Each row is a point on a tangle of strands that fork and nearly touch. The rows are in no order.
Points whose rows are less than 15.1 apart are linked; no others are. Some points are linked to none.
gaso: [-1 -2 17 -8  0 10  9 -9 -6]
mib: [ 5 -2 17  3 18 -9 11  9 -1]
duk: [-16  32 -17  21 -19  -6   9  -7  -8]
vub: [  3 -26   3  -9 -24  22   2 -10  -2]
gese: [ 12   9   7   2  20 -11   3  19   3]
zure: [-21   6   5   7 -22   8  26  -8 -14]
pesem: [  5 -17  16 -13  -9  18  15 -12   0]
regu: [-8  4  2  5 -3  1 -3 -4 -6]
Gup: [  7 -12  13  -9   3  16   1  -9   5]
dutaf: [ -3  -4 -12  -2   1  -4 -14  -4   5]
lobuv: [ 19 -13  -1 -12  24   1 -14   6  11]
mobu: [ 0 -5  7 -3  3  5 -4 -8  2]
mula: [ 17 -22  12 -11  25   3  -1   1  12]
vof: [  8 -26   3 -15 -17  23 -13  -4   1]
kaso: [  7   7 -15  -3  10 -12 -21  12   3]
Nok: [ 18 -16   5 -13  25   1  -6   4  10]
mafiv: [  3 -14  -2  -4   1   9 -11  -6  11]
Pezo: [-6  2  1  6  2 -5 -3  1 -3]
roga: [-7 15  1 17 -1 -6 10  2 -3]
Sefo: [-11  10   2   6  -8   6   4  -2 -10]
Zib: [ -6 -13  14  -6 -22  13  18 -18  -4]
suzu: [  8   1  12   1  18 -11   8  14   0]
kekol: [ 10 -15  25  -8  24  -2   7  -2   4]
dezuv: [ -9  17 -33  15 -12 -14 -10  10   0]
kogi: [-10  -8  18  -6 -16   9  21 -14  -9]
Gedov: [  0  -8  -6  -2   2   1 -12  -6   8]
vereg: [-10   8 -29   6  -9 -12 -19   6   0]
madu: [-14  31 -12  20 -10 -21  10   0  -3]
moti: [  5 -15   4  -7  -3  19  -9  -6   8]
Liba: [ 4 -6 21  0 18 -6  8  3 -2]
noz: [ -9   3 -23   5  -6 -10 -18   1   0]
Bel: [-14   9   0   3 -14   8  11  -3 -13]
Nasif: [  7 -21   4 -11 -10  23 -12  -3   4]
bega: [-17  20 -10  12 -19   5  18  -4 -13]
Tiz: [  1  19 -21  10   1 -14  -6  15   3]
Fug: [ -9  -5  19  -7  -9   9  21  -9 -12]
gipib: [-14  31 -15  22 -14 -13   8  -4  -4]
kos: [-16  17  -7  10 -17   6  12  -2 -14]
los: [  9 -19  20 -14  -2  21  13  -9   1]
Noli: [ 19  -8  -7 -11  21  -2 -18   6  11]
rul: [ -6  -1 -18   0  -4  -6 -18  -3   4]
Lanuz: [ -3  27 -23  13  -4 -19   0  11   3]
todi: [ 20  -2   0  -7  25  -9 -22   9  12]
gel: [ -5  35 -17  11  -3 -25   6  10   2]
Nel: [  6 -10  24  -4  20  -3   8   0   0]
Pes: [ -5  -2  17  -7  -4   9  15  -8 -10]
rom: [  5 -10  12  -6   6  10  -1  -9   6]
Fik: [-1 -1  1  2  8 -8 -2  4 -1]
gari: [-12  33 -11  15  -5 -25  12   5  -1]
Lumab: [ 14 -20  20  -9  25   1   4  -2   9]
Kili: [  1 -20  14  -8 -19  18  15 -15  -1]
Lemiv: [ 14   4  -4  -4  21 -13 -24  13   8]
fep: [  4   1  -1  -1  12 -12  -3  10  -1]
ruso: [ 11   6 -12  -4  14 -11 -25  11   6]
Tib: [  0 -24   6  -5 -26  20   8 -14  -1]
seg: [ 10 -19  20 -10   9  19   0  -6   8]
vul: [  2   4 -17  -2   4 -11 -16   9   1]
savit: [-10  12 -30  10 -10 -12 -14  10  -1]
Ger: [  6 -28   2 -13 -22  23  -7  -6  -2]
kebe: [ -3  12 -14  10   1 -12  -1  11   1]
pono: [-3  0 12 -3  1  6  3 -7 -5]
Benur: [-16  25  -8  14 -19   2  23  -8 -14]
sogu: [ -4   6 -15   5   1 -11  -9   9  -2]
naki: [ 10   7   1   1  16 -11  -2  17   1]

A fork is a point with three links, a tip a point with one. Leave the first point through the second and follow the links. Name the first fork or tip that comes.
Ger, vub: Kili
Fug, Pes: seg
Fik, Pezo: Benur
noz, vereg: dezuv

Name the points in between on the shortest way along the links from the first point to the second, in order.
Nok, todi: lobuv, Noli
Gedov, Nasif: mafiv, moti
Zib, rom: kogi, Fug, Pes, gaso, pono, mobu
dutaf, vub: Gedov, mafiv, moti, Nasif, vof, Ger
